Each row is a point on a landscape with many peaks, with its height.
A climber steps from a point to whichever of its 5 nearest points has the largest rise for the distance, and stops where none of them is higher. Distance is the straight distance between rows; heights are no part of it.
<830> (h 2.37): [-8,-10,7,-6,-6,10,8,-14,33,-38,19,-9,-35,8,27,-12,17,-10,23,27,50,1,25]
<254> (h 5.37): [-1,-19,-19,-16,20,-20,-10,5,6,6,-26,10,-3,-7,-7,0,12,-16,-32,-22,-32,0,19]
<537> (h 6.90): [14,-18,-17,-22,25,-3,-20,6,2,9,-35,12,-4,-11,-8,-1,13,-21,-37,-15,-25,16,26]
<512> (h 7.51): [14,-5,-10,-18,30,5,-9,13,-12,27,-15,-1,-5,-15,-11,6,-1,-14,-14,-21,-16,-2,32]
<271> (h 6.24): [35,3,-9,-19,35,28,-21,22,-16,31,7,3,-9,-17,-14,-3,7,-4,-2,-19,20,34,23]
<657> (h 1.52): [-27,-16,9,-6,-10,9,7,-8,34,-39,16,0,-20,12,28,-4,6,10,16,12,31,20,0]
<638> (h 2.32): [-3,8,14,23,-33,4,15,-7,-10,-12,-5,-12,20,12,6,-1,-17,15,23,29,3,-11,-30]
<645> (h 3.21): [-3,-6,11,16,-23,15,20,-22,13,-33,3,-26,-3,22,19,3,8,2,28,40,28,9,-4]
<358> (h 7.07): [18,14,-1,-12,25,14,-1,6,-19,41,7,-7,-8,-16,-11,13,-6,-13,0,-12,-3,-17,29]
<725> (h 2.38): [-34,-16,5,-3,-12,1,4,-3,32,-38,18,4,-11,12,22,-2,4,14,12,1,17,21,-11]
<649> (h 6.88): [24,6,20,22,-32,1,-7,-18,-28,-4,4,-14,45,15,-6,-4,-10,21,8,52,20,-24,-31]
<753> (h 0.14): [-26,-14,8,-14,-5,10,-1,-5,37,-42,23,3,-23,11,31,-8,9,8,11,15,42,20,12]
<749> (h 8.30): [12,-14,-14,-20,27,-3,-13,11,-2,14,-25,6,-1,-12,-10,3,7,-16,-25,-20,-24,3,30]
<583> (h 6.33): [19,31,5,-2,18,13,1,-4,-29,43,21,-10,-10,-16,-10,21,-6,-15,-3,-2,0,-29,19]
<688> (h 3.53): [-17,5,1,18,-17,-11,17,5,-3,-2,-5,-3,6,-1,2,-2,-17,9,14,-5,-17,-20,-19]
<407> (h 5.48): [18,38,7,10,12,8,1,-8,-32,39,24,-8,-7,-15,-10,19,-9,-11,-6,6,0,-40,10]
<345> (h 1.96): [-6,19,8,24,-20,-7,15,0,-17,6,-1,-4,16,1,-1,-2,-21,7,13,9,-12,-32,-23]
<614> (h 1.67): [-10,-8,-16,-18,2,-40,-19,-8,27,-13,-20,37,3,6,-4,-6,32,-20,-46,-20,-27,15,6]
<446> (h 3.24): [-28,-12,7,9,-21,1,14,-6,21,-27,6,-5,-2,13,16,-1,-7,16,22,4,5,12,-21]
<297> (h 6.45): [32,-4,-10,-20,36,28,-28,24,-17,23,-8,7,-6,-19,-13,-3,7,-4,-11,-19,12,37,28]
<395> (h 2.84): [-36,-17,3,-9,-11,-11,-2,1,34,-39,18,14,-5,11,16,-4,9,16,2,-11,8,21,-14]
<325> (h 4.64): [8,25,12,27,-25,-3,5,-4,-24,4,3,-3,24,1,-2,-2,-20,12,9,26,2,-36,-28]
<187> (h 3.87): [-3,-17,-21,-17,15,-23,-12,-1,12,1,-27,15,-1,-5,-7,-1,15,-18,-37,-21,-33,6,17]
<616> (h 6.76): [4,19,-2,2,11,-2,7,5,-19,32,2,-3,-3,-13,-7,10,-14,-10,0,-11,-16,-36,15]
<135> (h 5.61): [7,30,4,9,5,-2,6,0,-26,32,12,-4,-1,-14,-7,10,-15,-8,-2,0,-11,-42,7]
<736> (h 5.02): [40,11,-6,-10,29,30,-11,9,-17,41,31,-2,-18,-11,-17,-1,10,-1,9,-18,32,36,10]
<198> (h 2.57): [-24,-12,-9,0,-1,-25,7,6,12,-7,-8,7,-1,-1,-5,-3,-2,2,-6,-24,-31,-9,-8]
<28> (h 2.86): [-34,-15,-5,-10,-6,-29,-3,5,32,-32,9,20,0,9,4,-5,12,9,-12,-23,-9,15,-17]
<210> (h 2.27): [-36,-16,6,-13,-9,-3,-4,-1,36,-40,21,10,-10,11,21,-4,8,16,4,0,21,25,-8]
<854> (h 3.36): [-19,2,8,18,-24,-3,19,0,2,-13,-4,-5,7,8,5,-4,-15,14,21,2,-9,-8,-26]
<760> (h 6.94): [27,-5,-9,-22,38,21,-22,20,-14,28,-13,1,-6,-18,-13,0,3,-9,-13,-18,1,21,31]
<411> (h 5.87): [12,10,17,23,-35,3,4,-15,-21,-10,-1,-16,36,16,-1,-1,-11,18,17,45,15,-16,-28]
<837> (h 3.27): [-21,-4,10,15,-24,5,18,-6,12,-23,0,-12,2,14,13,0,-10,15,25,13,5,6,-26]
<634> (h 7.06): [27,-9,-12,-22,34,23,-31,19,-12,14,-28,11,-3,-20,-11,-3,11,-12,-25,-13,-6,33,27]
<840> (h 3.11): [-35,-14,1,-1,-14,-11,6,1,27,-31,9,8,-5,9,7,-2,-1,15,8,-11,-2,13,-22]
<486> (h 7.32): [23,-9,-13,-24,34,14,-20,16,-12,21,-24,3,-3,-18,-11,1,7,-14,-21,-16,-10,18,32]
<742> (h 5.38): [-4,20,3,14,-4,-9,13,6,-17,19,0,-2,5,-8,-6,3,-18,-4,5,-6,-19,-37,-1]
<19> (h 2.73): [-38,-11,-2,-15,-7,-24,-9,2,33,-36,17,23,2,9,7,-6,17,11,-13,-20,0,23,-14]
<330> (h 4.71): [26,19,19,28,-28,-4,-12,-16,-34,4,14,-5,36,7,-9,-6,-18,19,-3,42,13,-39,-35]
<377> (h 3.13): [-14,-13,11,7,-17,14,15,-18,26,-35,11,-17,-17,19,26,0,7,2,27,27,32,13,1]
<676> (h 5.15): [12,2,16,22,-34,10,11,-20,-12,-18,-4,-24,30,22,4,1,-4,14,21,51,19,-5,-20]
<451> (h 7.22): [9,9,-5,-12,25,6,1,9,-15,35,-3,-6,-6,-14,-11,10,-7,-13,-4,-18,-13,-18,28]
<24> (h 2.89): [-3,-10,9,10,-16,14,17,-25,22,-37,11,-25,-23,20,21,-2,16,-6,26,39,39,5,11]
<692> (h 6.73): [27,13,-2,-17,31,22,-8,6,-19,43,12,-8,-13,-15,-15,13,0,-11,0,-14,9,1,29]
<3> (h 7.28): [20,0,-7,-21,32,14,-9,14,-13,33,-9,-4,-7,-19,-13,9,-4,-12,-8,-19,-6,0,32]
<115> (h 4.59): [40,7,-17,8,25,21,-5,12,-16,38,40,8,-21,-4,-13,-13,14,4,10,-23,43,50,-7]
<382> (h 3.12): [-28,-13,-4,2,-10,-23,8,5,17,-18,0,7,-1,2,1,-4,-3,8,1,-21,-22,0,-17]
<387> (h 2.93): [6,20,16,26,-30,0,8,-6,-21,-2,-1,-7,28,7,-1,-3,-19,15,15,31,4,-26,-29]
<599> (h 6.80): [-3,8,-6,-1,10,-8,10,11,-13,25,-7,-3,-2,-13,-6,7,-12,-9,-1,-16,-22,-30,14]
<204> (h 4.22): [40,7,-11,-9,31,27,-14,19,-18,35,26,6,-14,-11,-14,-8,11,3,5,-24,36,44,8]
<260> (h 4.06): [13,22,16,26,-31,-2,6,-9,-26,0,1,-7,30,8,-3,-4,-20,16,10,35,8,-31,-33]
<482> (h 6.32): [27,27,5,-9,24,24,-3,-6,-25,48,28,-13,-15,-14,-13,22,0,-13,3,-5,11,-8,19]
<233> (h 2.67): [-16,-14,9,0,-12,13,12,-14,32,-37,16,-13,-24,17,28,-4,9,2,23,23,39,14,8]
<848> (h 3.34): [-26,-8,1,13,-14,-15,16,4,12,-13,-1,1,2,3,3,-4,-8,11,10,-12,-16,-4,-20]
<646> (h 3.56): [-20,-5,-6,6,-2,-20,12,9,5,0,-8,2,0,-4,-4,0,-11,1,2,-20,-26,-17,-6]
<361> (h 4.02): [-4,-3,13,18,-28,11,18,-18,3,-27,-3,-22,12,20,12,2,-4,11,27,39,18,6,-17]
<832> (h 3.44): [-8,-17,-17,-11,14,-25,-6,5,9,2,-20,11,-3,-5,-8,-1,7,-13,-26,-27,-34,-5,13]
<600> (h 3.19): [-12,10,9,21,-23,-4,18,1,-6,-5,-4,-6,13,4,2,-2,-18,10,19,7,-9,-18,-25]
<224> (h 5.98): [19,-14,-16,-22,23,9,-28,6,2,5,-41,21,-5,-12,-7,-1,20,-23,-45,-9,-21,29,25]
<824> (h 6.31): [29,0,-6,-25,36,25,-18,17,-16,32,-1,-1,-8,-17,-15,2,3,-7,-4,-17,10,20,29]
<666> (h 4.27): [7,-11,-14,-21,12,-13,-25,-9,18,-1,-42,34,-3,-5,-4,-5,33,-31,-54,-8,-28,26,19]
<413> (h 3.28): [-19,-9,10,10,-21,9,16,-12,19,-30,4,-13,-5,18,18,1,-4,11,25,18,14,13,-17]
<66> (h 2.00): [-27,-12,-14,-16,-4,-39,-11,-1,29,-23,-2,31,3,5,-4,-7,24,-7,-31,-26,-23,13,-6]
<454> (h 3.01): [-26,-16,8,2,-16,7,13,-9,30,-33,14,-7,-13,15,24,-3,3,14,21,12,20,20,-10]
<150> (h 2.48): [-4,-14,-19,-19,9,-30,-17,-5,21,-6,-27,27,0,0,-7,-5,25,-22,-45,-19,-31,11,13]
<307> (h 6.00): [-4,-8,-14,-8,16,-14,1,11,-1,14,-15,3,-3,-10,-9,3,-4,-10,-14,-25,-30,-15,18]
<107> (h 3.02): [-10,5,12,22,-28,2,17,-5,-3,-15,-4,-12,15,11,8,-1,-15,13,24,19,1,-8,-28]
<831> (h 2.28): [0,19,12,24,-24,-5,11,-2,-20,1,-1,-2,19,3,1,-2,-20,11,16,17,-5,-31,-28]
<681> (h 5.29): [38,16,-2,-12,29,30,-7,6,-18,44,29,-7,-19,-10,-17,6,9,-5,12,-17,28,28,14]
<734> (h 4.05): [-15,3,-4,9,-3,-16,14,10,-3,7,-7,1,2,-4,-4,-1,-13,0,4,-17,-26,-25,-5]
<263> (h 5.46): [20,17,19,27,-28,-2,-4,-14,-29,0,5,-8,37,9,-6,-5,-16,17,5,42,13,-31,-34]
<524> (h 7.66): [14,31,14,28,-19,-7,0,-8,-31,11,11,-3,22,-2,-5,-1,-20,7,1,28,1,-44,-26]
<521> (h 6.44): [-4,0,-8,-4,14,-10,5,11,-9,20,-10,-1,-3,-11,-7,4,-9,-10,-9,-18,-26,-24,17]
<237> (h 5.35): [12,-15,-18,-22,20,-8,-22,1,9,4,-38,21,-3,-8,-4,-2,22,-23,-46,-13,-29,18,22]
<703> (h 3.38): [-12,-10,10,14,-23,11,17,-18,16,-31,3,-20,-4,20,20,1,1,8,28,30,22,13,-12]
<643> (h 2.60): [-27,-15,-11,-6,-4,-32,1,6,21,-20,-1,15,-1,2,-2,-5,9,3,-13,-25,-23,5,-13]

For each start below, name the point where the climber stops.
<583> | <749>
<643> | <749>
<840> | <649>
<753> | <649>
<135> | <749>
<848> | <749>
<24> | <649>
<454> | <649>

Two climbers start at each pair of points below. Name the first point that both come to, or write none.
<210>, <657> | <413>
<854>, <198> | <734>
<204>, <407> | <749>
<725>, <830> | <703>
